Points, in no order, along strands that fork, close into loops and pass close to each other.
(in the rows, 128 means zero)
Two points are linked if the straight distance between their rows is under 188. Some points are linked to none.
k919: [133 151 129 146 124 110 142 123 119 132 160 141 137  74 125 117 123 120
 180 126 158  96 143  97 142 148 118 144 120 113 102 132 186  98 174 173
  97 138 120 140 144  99 135 131 100 119 141 145 177 109 173 108 109  99]
k825: [151 148  89  85 123  92 139 143 128 121 155 143  79 110 149 160 161 127
 149 142 138  70 142 161 128  82 148 153 118 125 125 112 158 159 144 118
  76  82 144  97 105  84 126 160 112 119 112 147 138 102 157  44 110 126]
k252: [166 164 109 130 137 121 136  79 121 145 121  56 179 158 166 168 148 145
 202  99 178  72 176  91 119 154 146 101 125 103 105 150 184 149 177 103
  81 167 193 132 138 162  86 113 168 156 125 135 137 152 161 124  89  94]
k468: [144  77 131 121 134 138 124 138 115 121  96 146 125 138 108 128 127 174
  70 162 104 202 125 165 150 128 133 148 133 183 173 112 122 129 116 125
 176 102 145 113 122 135 108  83 103  87 106 123 107 147  62 131 219 156]
k291: [136 149 131 165 165 106 166 168 106 162 129  72 126 131 135 146 124 130
 164 121 107 113 175 124 102  82 137  90 130 128 127 167 138 145 140 126
 125 163 191 143  86 155  95 126 150 157 135 151 123 117  84  59  19 147]
k496: [152 167  94 132  60  98 118 113 155 125  76 124 140 142 123 178 148 136
 156 149 142 143 106 143 145 185 110 165 108 144 132  98 218 145 107 101
 105  97 150 156  64 114 126 100 181 121  81  96  85 141 142 125 135 137]
k561: [142 148  97 125 148  64 137  88 118 122 168 104 146  95 108 154 163 160
 189  94 155 130 166  91 160 150 160 175 155 173  82 123 154 121 189 108
 130  82 174 101 118  68  94 101  92  65 138 142 129 118 174 109 130  96]
k205: [109 173 149 144 185 132 173 141 139 168 126  79 125 124 121 128 113 130
 125 107 114 121 152 107 109 117 107 113 162 121 139 154 144 147 100  81
 155 184 136 159 122 151 116 116 146 123 139 134 117 164 128  54  22 162]
k221: [181 143  82 109 129  67 152 170 163 130 113 153 124 130 139 120 124  98
 108 141 128 141 103 145 143 181 111 177  94 177 123  92 219  79 134 138
 101 109 123 127  70  96 171 129 127 119 109  84 135  72 152 138 127 133]
k211: [102  67 151 147 157 149 132 123 111  68 169 103 103  86 100  64 120 138
  94  92  83 197 164 154 151 110 128 152 186 118 116  93 129 132 106 139
 162 144 112 159 146 123 150 122  90 107 122 177 148 168 101 125 176 200]
k598: [142  33 165 105 107 154 118 152 121  84 149 140  82 124 147  55 105  75
  47 129  75 121 118 135 112  84 167 137 121  81 116 103  78 134  89 107
 138 137 118 105 138 172 151 141  89 143 111 138 122 147  73 133 202 167]
k72: [153 160  96 103 121  71 126 148 154 129 122 177 119 119 114 120 134 127
 161 135 178 130 115 127 109 181 125 161  63 150 116 118 174 103 183 150
 100  67 100 104 115  87 149 146 112 119  82  81 158  90 164 121 136  89]
k357: [ 74 130 162 108 176 167 170 154 136 117 130 135 116 130  71 122  60 114
  44  83 101 144 130 129 137 139  58 142 190 123 134 119 107 167 125 116
 167 131  86 145 169 110 189 133 122  98 104 100 108 124 109 121  85 155]
k111: [ 67 151 123 100 105 171 129  97 137 131 105 168  94 137  68 164 125 125
  90 130 113 137  82 162 152 119  83 134 165 119 155  99  88 179 122 154
 130  65  50 143 185  66 174 174 121  93  97 120  87 148 114  91 161 137]
k737: [162 144 112 123 153 102 130 169 130 146 127 143 149 151 166  91  99 103
 111 135 143  93 116  89 141 110 150 121 104 159 106 150 105  95 150 138
 116 149 134  96 107 140 151 162  97 120 145 114 130  83 121 126 142 111]
k527: [136 119 132 118  93 136  78  62 122 120 140  98 168 174 140 133 177 175
 146 142 184 127 115 108 128 134 155 147 108 127 137  78  84 160  83  64
 141 108 181 139 112 160  58  93 166 150 157 152 123 153 174 184 168 119]
k425: [139 192  93 106 159  75 146 100 139 146 125  77 138 168 148 119 138 135
 117  97 142 106 143  62 126 144 143 141 198 133  92 172 144 130 122  67
 152 103 169 101 101 139  92  99 136 153 139  98 104 166 180  86  49  91]
k387: [133 125 100  87  81 110 105  99 137 118 153 139 107  93 149 190 167 170
 168 106 136  87 140 178 109 132 153 160 130 116 141 107 130 191 106 118
  96  56 133  81 133  48 118 135 129 116  92 146 108 135 177  79 152 129]
k85: [156 163 100 135 135 132 116 149 144 175  84 167 147 177 109 118 143 131
  98 167 151 164  90 129 146 131 127 132  56 152 165 117 120 109  96 103
 155 113 126 137  82 173 133 106 152 118 108  75  89 110 128 153 170 119]
k517: [ 64 172 154 133 173 166 186  91 146 175 118 133 129 155  86 107  94 135
 100 108 154 128  81 118 165 137  64 104 135 120 140 153 107 142 135 119
 127 171 100 164 185 145 167 153 167 122  98 102  99 150 174 102  66 128]
k571: [120  97 162 148 139 117 151 168 128 121 158  83 174 127 139  92 100 149
 132 130 127 114 173 103 100 113 112 109 108 133 112 127 131 106 156 119
 106 167 118 177 145 140 120 126  94 143 154 140 201  97 123 150 131 123]
k37: [167  93 128 120 112  86 112  87 108 114 160  92 136 100 114 157 174 182
 195 117 172 122 165 139 127 136 151 161 123 137 102 103 152 145 184 120
 106 106 190 104 142  81  76  97 123  95 130 159 155 109 171 128 170  82]
k765: [149 133 110 140 141 113 113 165 120 174  87 103 170 172 172 163 136 145
 142 161 155  99 147 113  88  85 170  95 102 151 136 162  78 137 197 136
  98 168 179  86  83 177  83 110 108 160 153 117 164  90 119 140 121  71]
k879: [154  62 178  83 125 143 138 200 132  78 109 124 125 134 112 110  64  89
  69  95 103 109 135 122  94 154 107 124 129  91 133 125  93 132 169 125
 126 140  99 135 185 157 218 164  91 185 125 104 157  95  68 149 152 148]
k337: [108 109 142 123 190 105 137 154 137  53 200 108  78  87  78 102  80 137
  77 119  98 166 161 144 164  92 140 172 203 136 102  94 152 126 121 145
 145 125  80 137 146  84 162 119  84  67 118 171 145 149 138 109 136 157]
k189: [124 151 134 164 145 157 138 120 103 155  97 144 100  76 146 173 144 131
 178 122 116 146 106 137 142 140 125  88 110 136 143 141 174 148 132 170
 143 146 149 139 110 122 130 114 177 114 119 134  65 152 107  82  80 150]
k368: [128  98 152 126 101 136 102 115  93 122 153 102 106  95 152 173 123  75
 166 119  60  77 140 174  79 110 133 102 165  83 125 157 125 107  86 146
 126 123 148 119 118 121 130 134 156 177 134 164 125 108 108 123  49 153]
k334: [130 149 107 110 163  85 147 137 152 122 155 168 122 136 109 118 103 110
  97 121 133 180 117 128 155 181 105 161 160 174 116 126 179  89 124 132
 141 114  82 143 109 103 166 115 105  88 143 102 142 104 155 165 119 124]
k960: [142 182  92  93 120  80 163 131 166 144  72 101 163 149 147 194 120 161
 136 115 103  83 135 115 119 182 121 123 163 146 113 180 191 128 183 119
 118  86 153  90 129 103  99 101 125 154 116 117 153 120 180 107  74  52]
k990: [132 134 129 160 124 149 145 188 143 173  85 126 169 182 160 144 113 142
 108 145 136 109 102 127  97 148 102  83  75 105 167 130 144 151 185 138
  86 204 149 162 104 159 114 103 129 144 133  98 119 127 159 141 117 103]
k502: [148 103  98  87 109  74 142 159 165 141 153 108 141 158 157 109 124 148
  83 143 136 140 145 137 114  85 156 168 129 168 131 117 136 127 152  91
 117 117 177  92 113 126  88 125 107  99 136 133 178  99 134 114 182 103]
k77: [157 162 128 140 128  80 112 113 119 159 143  89 144 151 176 100 154  88
 169 132 142  69 166  91 124  99 162 107 130 138  98 146 115 111  83 101
  99 152 179  87  60 164 107 155 141 165 169 140 128 107 139 145  89 138]
k895: [ 81 143 148 114 135 192 170 131 139 151 102 168 117 150  90 132  81  79
  77 110 107 108  91 142 155 152  69 130 161 112 147 128 127 133 133 128
 144 162  94 163 158 123 197 142 139 133  75  85  69 103 131 118  50 161]
k886: [137  55 117 126  76 134 131 126 144 122 107 123 127 110 128 135 149 183
  80 138 116 200 135 188 132  86 138 147 106 142 164  96 168 152  88 122
 114  95 174 107  92 109  97  83 120  97  83 149 127 145  63 128 242 163]
k673: [122  87 154 159 116 164  95 109  89 119 115 124 114 105 141 141 147 143
 135 146  86 142 115 144 132 110 145  82 135 126 146 151  76 120 110 143
 161 125 156 115 156 145  91 129 133 109 149 148 104 138  91 156 137 128]
k285: [135 167 104 167 155  98 128  78 111 126  99 126 105  65  87 157 154 147
 185 113 135 167 137 131 149 157 128 131 107 144 113 107 198 133 108 147
 159 124 141 134  86 103 114 102 160 108 115 141  87 164 100 118 111 143]
k576: [126  99 127 158 156 115 162 186 135 107 164 123 136 146 132  54 100 155
  85 117 147 154 159 113 110  83  83 145  95 127 142 102 148 134 157  79
 108 168 153 174 121 152 137 133  92 128 144 139 190 108 121 120 159 170]
k505: [145 163 112 147 133  63 132  76 110 120 115 126 130  53 114 158 169 127
 203  88 151 142 154 107 153 177 157 151 119 158  75 136 188 100 131 149
 132  65 142  92 114  90 116  88 146  93 118 143 124 134 144 121 121  96]
k897: [154  89 144 118 142 157 109 207  98 123 124 170  98 111 172 144 114 115
  97 142  99 121 145 145 116  81 153 119 120 132 155 128  87 145 171 160
 139 150 127 122 146 152 166 138  85 107 108 126  94  94  76 106 174 139]
k934: [175  87 160  87 159 148 125 178 117 101 129 154  63 125 112  93 110 100
  59 114 112 105 145 110 143 119 143 139 123 124 151 101  74 130 169 157
 137 133 102 107 177 156 214 169  82 119 107 111 123 105  77 146 189 145]
k336: [149  25 140 141  68 142 114 131 148 132 133 139 110 100 169 157 150 139
  96 136  99 133 139 205 101  77 155 114 103  95 168 106 148 160 113 143
 101 131 135 101 131 112 115 106 114 124  81 161 144 125 102 128 225 162]
k941: [131 120 155 137 125  94 134 112  99 133 151  68 142 106 156 172 126 100
 177  90  72  94 168 122 101 132 130 115 189 152 101 175 146 101 111 124
 137 123 183 114 116 127 100 116 147 153 167 169 142 113 115 163  32 133]
k393: [132  91 153 110 207 149 158 156 120  95 130 148 121 143  95  90  96 102
  55 107 112 184 126 115 195 165 118 176 131 149 155 103 133 107 119 129
 179 146 110 164 150 159 230 110 128 103 110  85 114 116 112 155 182 191]
k132: [123 149 101 153 142 152 140 152 143 193  81 144 145 181  96 155 170 184
  90 188 141 160  90 119 149  96 139 110 101 140 188 113  95 166 136 107
 134 150 134 150 111 159 108  81 161 139 108  98  63 130 123 102 166 125]
k591: [143 162 118 113  96 106 123 114 150 122 111 145 156 145 122 147 157 168
 172 111 196 125 114 125 122 191 127 135  63 114 124 115 170 131 180 108
 119  81 118 106 147 107 106 119 126 133 105  96 143 116 191 124 148  69]
k512: [160 132 140 134 123  71 115  98 121 151 193  78 149 108 150 114 174 107
 154 119 131  57 161  88 113 116 175 157 156 157  66 137 118  76 118 123
 104 103 170  61  99 112 101 137 137 132 183 156 157  91 172 137 121 128]
k713: [ 93  92 134 113  66 155 118 110 137  82 127 120 134 145 117 161  95 171
  73 153  76 163 112 150 123 162  84 136 185 142 170 148 149 140 103 120
 139 110 122 156 158 109 101 115 113 126 120 138 122 156 116 126 149 149]
k633: [120 126 168 138 106 136  97 108  91 133 173 130 136 111 129  72 121  92
 170 149 166  52 132  97 104 108 169 111 118  84  75 152  47  95 133 156
 112 122  89  98 164 135 126 186  99 165 181 147 174 116 146 171 145 100]
k489: [122 178  89  72 136  88 132 119 149 118 200  84 141 149 118 120 101 120
 110 106 115  98 129  96 127 129 152 173 216 136  80 134 123 118 115  56
 127  86 148 100 137 118  94 125 116 124 155 138 129 154 166  94  68  84]
k101: [ 99  78 128  86  70 134 111  87 145  81 127 143 116 137 130 165 147 178
  94 166  91 156 122 197 110 156 114 134 135 137 149 134 123 138  83 123
 112  87 117 116 161  82 115  99 133  95 129 159 141 157 127 148 203 143]
k292: [136  58 139 106 162 160 142 154 106  82 112 168  95 122  89 105 110 140
  42 140 114 214 127 157 179 141 116 171 115 148 175 103 139 131 112 132
 164 117 117 145 152 136 177 114 100 117  90 112  95 135  72 127 225 193]
k116: [127 137 105  96 118  87 138 152 170 118 174 178  95  80 104 115 124 132
 159 138 149  92 108 128 138 141 144 164 117 102  90 114 158  93 173 188
  74  90  89 132 155  78 154 157  89 118 115 122 191 101 173 110 135  88]
k836: [ 86 151 153 143 147 130 115  60 150 113 179 125 127 115  71 105  90  95
 150  88 122 130 122  65 128 155  76 130 178 131  58 150 136  85 119 123
 144 105  76 149 177 118 144 140 124 147 178 160 160 165 169 164  71 103]
k113: [163  88 118 124  85  87  96 110 151 111  85 105 170 141 137 147 154 146
 113 145  99 180 123 156 154 167 142 150 137 167 118 106 171 117 112 116
 137 115 173 108  74 131 102  72 151 106 120 126 149 117 118 200 188 141]
k261: [148 201  98 102 129 108 133  74 147 126 106 121 148 147 141 148 137 122
 145 108 154  99 109 100 137 180 127 115 143 132 114 143 142 119  89  79
 163 101 146 102 119 142  95 113 178 127 136  87  99 173 177 105  88  84]
k748: [118  90 166 119  96 161 116 149 119  79 121 147 114 100 144 141  97  90
 136 123  71  97 121 138 101 156 101 101 129  71 136 142 118 124 162 179
 128 156  85 161 188 126 191 156 107 171 107 131 166  92  82 156 129 145]
k582: [143  89  98 110 111 116 108 156 133 130  98 146 127 147 149 117 128 136
  57 167 114 147 142 147 110 115 142 127 115 151 159 132 102 110 131  99
 147  88 129  76 114 149 104 104 108 102 128 117 147 116 106 140 201 131]
k593: [132 116 128 154 177 133 108 109  98 146 132 124 135  82 113  78 144 153
 154 119 115 181 151 132 124  92 159 104 157 173 128 133  77 129 128 124
 177 158 157 106 122 138  69 111 120  96 163 166 131 145  91 141 147 145]
k744: [ 91 167 158 165 173 148 163  82 100 154 190  79 146 102 114  92 123 113
 181 108 200 100 184  92 104 111 140  97 107 105 104 161  57 126 147  98
 107 161 137 149 159 178  96 154 112 160 187 171 139 176 133  89  66 132]
k777: [108 113 147 170 130 184 110 129 107 129 109 159 113 142 166 106 146  93
 165 146 143 113 100 106 153 110 143  74  74  90 118 143  92 111 118 188
 103 173  70 153 151 164 145 177 144 172 153 107  99 123 140 189 137 111]
k254: [133 125 126 156 217 137 145 110 125 112 156 129 162 118 129  35 117 147
 133 123 131 201 133  88 157 127 123 141 136 172 138  89 152  93 130 129
 161 173 126 152 108 149 125 127 129 135 180 130 163 126 120 173 180 176]
k26: [156 142 113 132 124  76 136 117 124 163 103  49 162 152 147 190 159 152
 163  98  85  97 164 108 102 115 140  93 173 133 132 188 138 147 141 106
 120 132 204 114  90 132  88  97 150 156 126 154 135 107 126 111  38 118]
k196: [118 159 137 136 143 127 117  81 103 148 163 110 134 126 136 103 131 138
 189 108 178  98 136  93 135 129 141 115 114 109 122 150  84 120 132 126
 130 128 119 111 140 144  91 137 149 119 174 160 122 167 167 126  98  91]
k3: [115 193 127 130 163  97 128  94 132 152 110 181  81  89  47 111 133 115
 119 123 147 181 112 155 139 147 119 159 109 145 112 108 137 129  77  89
 169  59  79 114 101  97 153 131 145  96  78 107  70 157 119  98 107 132]
k594: [146 189  89  83 156  91 168 147 144 166  96 111 133 167 122 149 132 157
 104 121 133  99 141  97 138 122 150 136 139 154 129 170 137 142 167 101
 136 131 162  91 108 119  89 121 116 138 132 100 128 132 158  58  63  80]
k446: [134 177 122 159 105 136 121 131 137 153 140 133 149 178 161  87 130 114
 127 137 179  94 110 119 114 115 134 105 104 116 112 107 113 111  57 109
 114 177 152 122  61 180 122 172 147 182 140 108 114 133 122 159 105 154]
k62: [147 149 116 187 149 139 122 140 101 180  95 110 143 120 146 157 153 150
 169 128 130 147 146 115 134  93 153  96 124 128 155 128 136 165 138 137
 137 184 175 136  85 153  81 116 142 124 147 148  98 153 115  99  94 145]
k707: [126 158 128 153 181 146 119 188 116 164  90 116 149 154 172 130 124 128
 111 158 125 101 137 115  92  80 180  71 125 142 135 185  31 113 151 134
 140 155 166  92  98 190 122 110  95 174 151 109 101 110  87 114  97 110]
k408: [125  79 130  92  95 103 139 157 152  98 173 139  92  87 112 120 105 140
 128 137 104  89 129 145 108 142 140 172 140 108  94 140 138 103 140 174
  95  84 112 121 169  50 115 137  82 105 124 150 192 114 169 132 178 101]
k733: [156 173 107 101  81  79 113  77 161  92 101 119 140 155 131 172 157 105
 140 121 156 142  88 107 125 209 111 147 139 148  91 130 190 112  91  84
 155  68 125 114  86 108 105  96 189 134 118 113 110 146 156 144 122  98]
k214: [131 123 125 111  97 145  97 153 124 100  85 185  89 123 106 137 126  85
 103 131 109 160  98 155 164 161 110 139 119 136 129 113 133 118  79 173
 172  83  62 133 123  99 200 154 140 100  90  85 110 116  57 135 163 169]
k972: [110 122 139 139 125 144 131  99 121 137 161 143 114  94 111 101 122 146
 182 120 150 125 113 108 143 156  94 126 103  88 125 119 138 125 164 166
 132 140  62 185 203 100 151 155 122 132 129 154 179 155 176 125 110  93]
k669: [153  99 132 144 195 131 151 168 127 103 154 133 140 123 136  54 114 110
  94 122 102 198 145 117 168 134 129 157 116 171 129  89 187  81 101 139
 169 149 132 149 114 156 189 117 114 121 126 106 150 117 107 181 163 200]
k515: [ 97 139 147 150 148 172 123  78  91 149 153 116 100 131 122 117  89  61
 157 112 141 103 162  94 122  86 119  72 137  82  96 153  41 121 145 175
 130 129  85 131 164 137 159 182 119 153 154 157 133 124 118 121  49 125]
k908: [116 141 131 141 125 134  90 115 102 122 113 174  99 107  95 108 137 102
 124 122 133 164 101 137 174 131 139 126 115 127 119 122  97 117  69 144
 178 110  83 127 119 110 148 142 136  93 128 138  82 152 104 105 137 151]
k145: [155  85 159 128  93 126  82  78 123 132 142  85 149 143 159 101 147 158
 129 132 122 122 101 148 112 122 138 117 135 132 109 118  72 125  69  77
 128 153 166 111 105 146  62 123 173 155 172 150 135 145 143 215 154 131]
k568: [160 109 117 173  93 138 102 138 144 144 112 143 133 124 165 103 180 108
 119 146 132 156 104 162 154  63 153 127  77 106 144  84 164 129 100 146
  97 176 160 122  50 173 137 114 162 134 112 117 116  95  94 170 200 156]
k791: [159 166 114  91  97 116 145 123 137 154  92 112 163 150 163 197 134 124
 181 121 128  57 150 111  80 162 135 101 113 112 143 159 156 136 197 139
  72 125 161 104 138 136  99 115 147 169 123 122 138 133 172 117  82  62]
k320: [ 53 140 156 173 202 181 155  76 101 124 138 127  92 119  84  87 118  95
 143 101 137 173  99 100 171 124  87 119 114 128 129 111 118 140 134 186
 155 181  84 212 188 127 161 164 162 108 154 139 122 160 151 131  91 163]
k139: [134 153 145 144 152 147 120 155 145 135 107 168 172 156 159  94 105  85
 107 151 167  85 102 101 120 143 121  98  80 112 131 145  77  93 162 169
  89 161  75 114 136 157 149 183 103 167 144  71 125 100 134 176 130 114]
k274: [ 94 168 124  75  97 167 154 113 186 151  74 151 145 159 108 185 100 164
 111 120 104 112  88 137 111 168  74 121 168 103 168 165 149 144 166 144
 108  97  83 140 198  85 138 135 117 148 101  98 131 152 157 126 101  90]
k922: [115 121 154 150 151 185 151 163 118 124 105 166 120 107 110 130  84 119
 113 118 108 118 100 128 131 158  80 113 113 133 140 121 141 134 166 175
 126 187 105 188 175 116 183 153 130 143 100 111 126 105 124 143 106 142]
k402: [130 146 117 141 190  91 132 155 105 133 142 135 134 110 119  94 109 139
 119 114 122 130 159 106 133 106 148 147 144 172 111 136 121 130 136 113
 152 140 141 103 101 126 110 140 100  79 165 149 137 108 112  94 115 152]
k13: [101 160 152 161 188 161 136 139 113 164  99 119 122 158 110 141 116 143
 132 146 150 122 151 112 109 108 146  61 115 133 149 175  46 136 162 148
 144 167 113 114 161 177 129 128 103 119 133 115  99 144 105  95  66  97]
k520: [120 148 129 145 109 167 128 145 122 163 101 134 123 162 139 125 126 132
 124 165 135 104 100 142 121 104 109  99 127 107 151 126 125 136  74 116
 138 166 123 154 100 169 138 156 142 165 129  98  76 135 105 102 101 159]
k259: [120 130 113  97 182 102 159 168 159  89 202 133 114 112  79 114  92  96
  59 119 109 151 143 138 162 142 118 192 173 152  94 101 167  85 153 148
 133 129  78 141 125  84 182 142  82  64 111 120 157  85 147 134 134 125]
k610: [129 113 124 126 119 139 108 133 105  92  90 139 130 114 140 139 120 131
 150 130  73 169 110 146 132 166 139 121 143 179 116 155 147 107 110 164
 189 114 143 115 139 116 128 110 129 115 144 132 119 125  69 169 134 152]
k555: [159 126 118 126 150 125 122 166 100  82 103 173  88  77 129 125 129  98
 137 131  88 178 132 151 160 172 149 146 100 197 115 132 152 100 117 187
 181  89 116 127 106 115 188 113 111  99 111 108 101  99  70 159 156 155]
k829: [139 120  89 108  83 119  91 104 137 119 112 141 141 168 136 151 172 165
 141 150 185 146 103 130 104 155 146 156  56 132 152  84 128 157 144  91
 114  59 136 113 123 120  94 110 153 136 105  83 131 125 151 151 195  92]
k583: [138 108 120 164 121 156 159 190 138 155 131 139 137 152 151 106 100 138
  69 143 141 107 136 128  97 116  87 126  63 127 185  98 149 148 179 111
  97 187 149 169 136 141 153 108 105 126 107  85 143  97 111 124 158 139]
k854: [140 105 123 128 104 106 111 146 115 122 161 118 113 114 137 167 119 125
 148 129  84  87 160 162  87  89 125 133 155 116 136 142 147 144 123 137
 105 133 139 127 116  92 100 151 108 121 126 170 150 112 118  77  90 143]
k959: [138 162  99 151 143 138 136 184 136 166  54 132 150 174 177 159 137 132
 127 173 141 119 134 112 121 100 135  96  74 150 143 140 129 131 209 166
  90 174 153 104  84 168 118  89 142 110 133 106 102  98 148 122 121  89]
k397: [169  84 115  84  57  80 107 130 150 136 123  91 147 155 149 136 160 140
 109 139 132 125 149 154 129 127 150 159 140 158 113 127 151 113 165 105
  83 115 199  87  85 121  96 107 138 103 132 125 197  74 141 176 201 114]
k793: [ 80 106 149 164 171 151 139  98 120  91 186 120 103  90  95  72 113 130
 135 110 126 180 129  94 151 127 117 133 128  75 113 106 126 138 146 165
 131 174  74 211 181 108 157 144 126 130 145 164 166 166 152 151 118 142]
k736: [144 131  81 101  99 126 107 112 125 123 117 115 145 186 149 137 172 186
 142 133 188 126 127 116 136 112 165 147 114 127 137  97 121 172 128  54
 123  92 201 101 114 148  70  77 143 118 118 114 119 142 156 127 157  92]
k521: [ 94 147 144 104 128 151 155 108 116 108 103 150  96 133  86 163  93 116
  97  83 103 127 115 145 158 106  66 114 180 116 113 154  89 155 162 163
 153 103  57 114 181  92 169 148 104 103 127 138 114 132 121 108  91 130]
k969: [150 161  99 130  85 134 106 162 136 157  70 168 137 158 147 148 159  93
 139 176 157 126  78 159 108 134 159 116  61 124 137  98 132 104 112 145
 102  97  97 107  59 161 153 142 156 147  96  72  71 100 139 158 156 116]
k807: [114 135 178 157 160 120 140 117 118 149 190 108 144 109 120  57 118  75
 157 129 176  92 159  82  90 102 151 130 125 111  79 148  54 118 132 123
  85 147 119 116 136 155 117 167  88 155 186 160 182 104 119 117 115 130]
k61: [113 148 131 160 186 121  99  65  77 160 135 123 121  85 110  91 149 109
 202 132 145 145 121 105 140 117 156 117 139 146 111 153  90 119 110 136
 181 125 129 104 114 120  95 138 156  98 183 174 120 175 121 128 108 129]
k41: [ 84 138 152 133 113 132 147  89 116 118 167  78 133 116 110 144 109 141
 164  98  97 133 152 119  91 126  87 124 182 102 131 143 114 153  80  70
 142 153 151 180 136 131  80 114 158 148 152 164 126 187 138  87  54 132]
k601: [100 156 118 135 110 193 134 124 139 171  99 131 140 165 115 175 154 155
 117 173 152 107  97 122 114  89 127  85 153  97 196 134 107 170  86  87
 125 135 119 143 117 153 102 122 163 159 114 130  76 155 125  80 123  88]
k632: [145 120 102 123  32 122 101 111 150 127 103 123 118 127 139 170 173 146
 150 160 133 114  99 169 115 162 124 162 113 121 151  76 188 157  34  91
 108  84 146 121  74  96 106 117 172 119  78 131 113 135 135 104 158 160]
k892: [118  79 175 143 114 127 145 145 133  81 161  90 176 107 128 135  90  98
 165 128 102 101 141 122  89 154  92 101 121  80 106 160 111  90 146 149
 108 168 110 184 178 120 143 140 107 189 138 124 200  78 118 162 103 119]
k162: [ 91 158 132 112 129 163 155  81 141 174  97 137 118 144 101 163 131 163
 134 112 147 130  94 133 154 138  94  85 124 109 152 173 131 139 149 143
 129 116  92 143 196 120 110 135 149 146 124 113 114 177 156 101  76  92]
k709: [ 83 110 157 141  85 141 133 122 125  84 152 105 125 124 109 148 114 165
 132 113  98 160 126 143 123 131  71 149 177 109 142 114 167 156  97 112
 125 152 126 196 155 101  97 124 135 143 121 162 124 182 136 100  92 168]
k676: [ 71 147 122  92  70 171 135 112 165  98  77 160 133 144 115 176  96 128
 112 126 137 129  79 170 146 151  73 104 146  97 171 117 125 149 135 161
  96  82  57 160 204  71 182 156 125 133  78 106 112 128 142 123 150 121]
k533: [118  43 174 126 145 129 121 160 109  70 172 114  94  94 119  41 105  76
  87 101  75 147 149 131 140  79 145 130 154  93 103 109 100 154  67 111
 169 172 111 157 133 157 169 136  91 152 121 166 156 156  65 115 161 191]
k678: [147  57 127 141  95 160  96 160 127 109 146 148 121 115 199 102 161 114
 115 145 126 116 126 165 117  55 154 110  82  71 147  95 135 136 140 144
  88 157 128 115 111 164 113 120 124 148 101 129 148 117  95 139 196 135]
k481: [137 133 104  96  63 135  82 121 143 138 111 155 116 102 141 194 188 142
 157 153 116  89 112 196  99 124 165 133 134 111 177 116 130 140  71 114
  97  71 116  83  92  97 115 128 156 119  97 132 102 131 119  98 156 115]
k486: [161 129 105 158  92 139 108 161 142 162 116 145 158 177 182  94 157 130
 108 166 197 122 113 137 123  64 137 137  73 103 123  83 125 140  81  97
  81 167 154 120  63 189 110 136 164 164 125 104  94 102 109 174 170 141]
k880: [101 166 134 123 139 115 120 106 149 134 184  99 144 137 102 101  85 104
 111  98 100 117 136  85 116 124 114 143 203 150  64 160  90 103 101  89
 150  95 112 120 138 128 117 126 112 111 181 155 147 136 164 145  72  91]
k87: [123  90 117 103  72  98 109  97 143  80 160 158 103 105 126 130 132 156
 130 131 126 141 124 157 131 176 114 166 134 111 110 120 136 109 114 122
 125  74 111 115 167  71 126 107 111  94 125 146 149 155 164 163 176 108]
k951: [119 115 139 149 146 172 123 177 100 116 115 157 120 135 138 130 108  91
 104 134 107 126 135 142 114  76 125 106 134 111 154 127  68 145 100 123
 142 188 125 148 135 191 157 167 127 139 134 111 100 128  73 116 114 152]
k828: [ 87 112 153 143 118 188  90 106  91 130 122 143 110 108 155 159 163  98
 192 137 124 158 106 129 151 139 154  82 105 117 148 150  94 111 114 196
 143 140 110 137 153 152 112 148 178 154 162 150  85 142 113 187 115 118]

A piece is all that can be reached along the links. How many separate loops has the piece of each point below (a circle has one, a figure eight two, a Y none), and how many tips (points with one link)?
k145 => loops 0, tips 6
k139 => loops 1, tips 2
k892 => loops 1, tips 5

How many points has the smallest loop of links through each point below? Write none if it is on no loop.
k496 => none
k593 => 7
k517 => 8
k908 => none
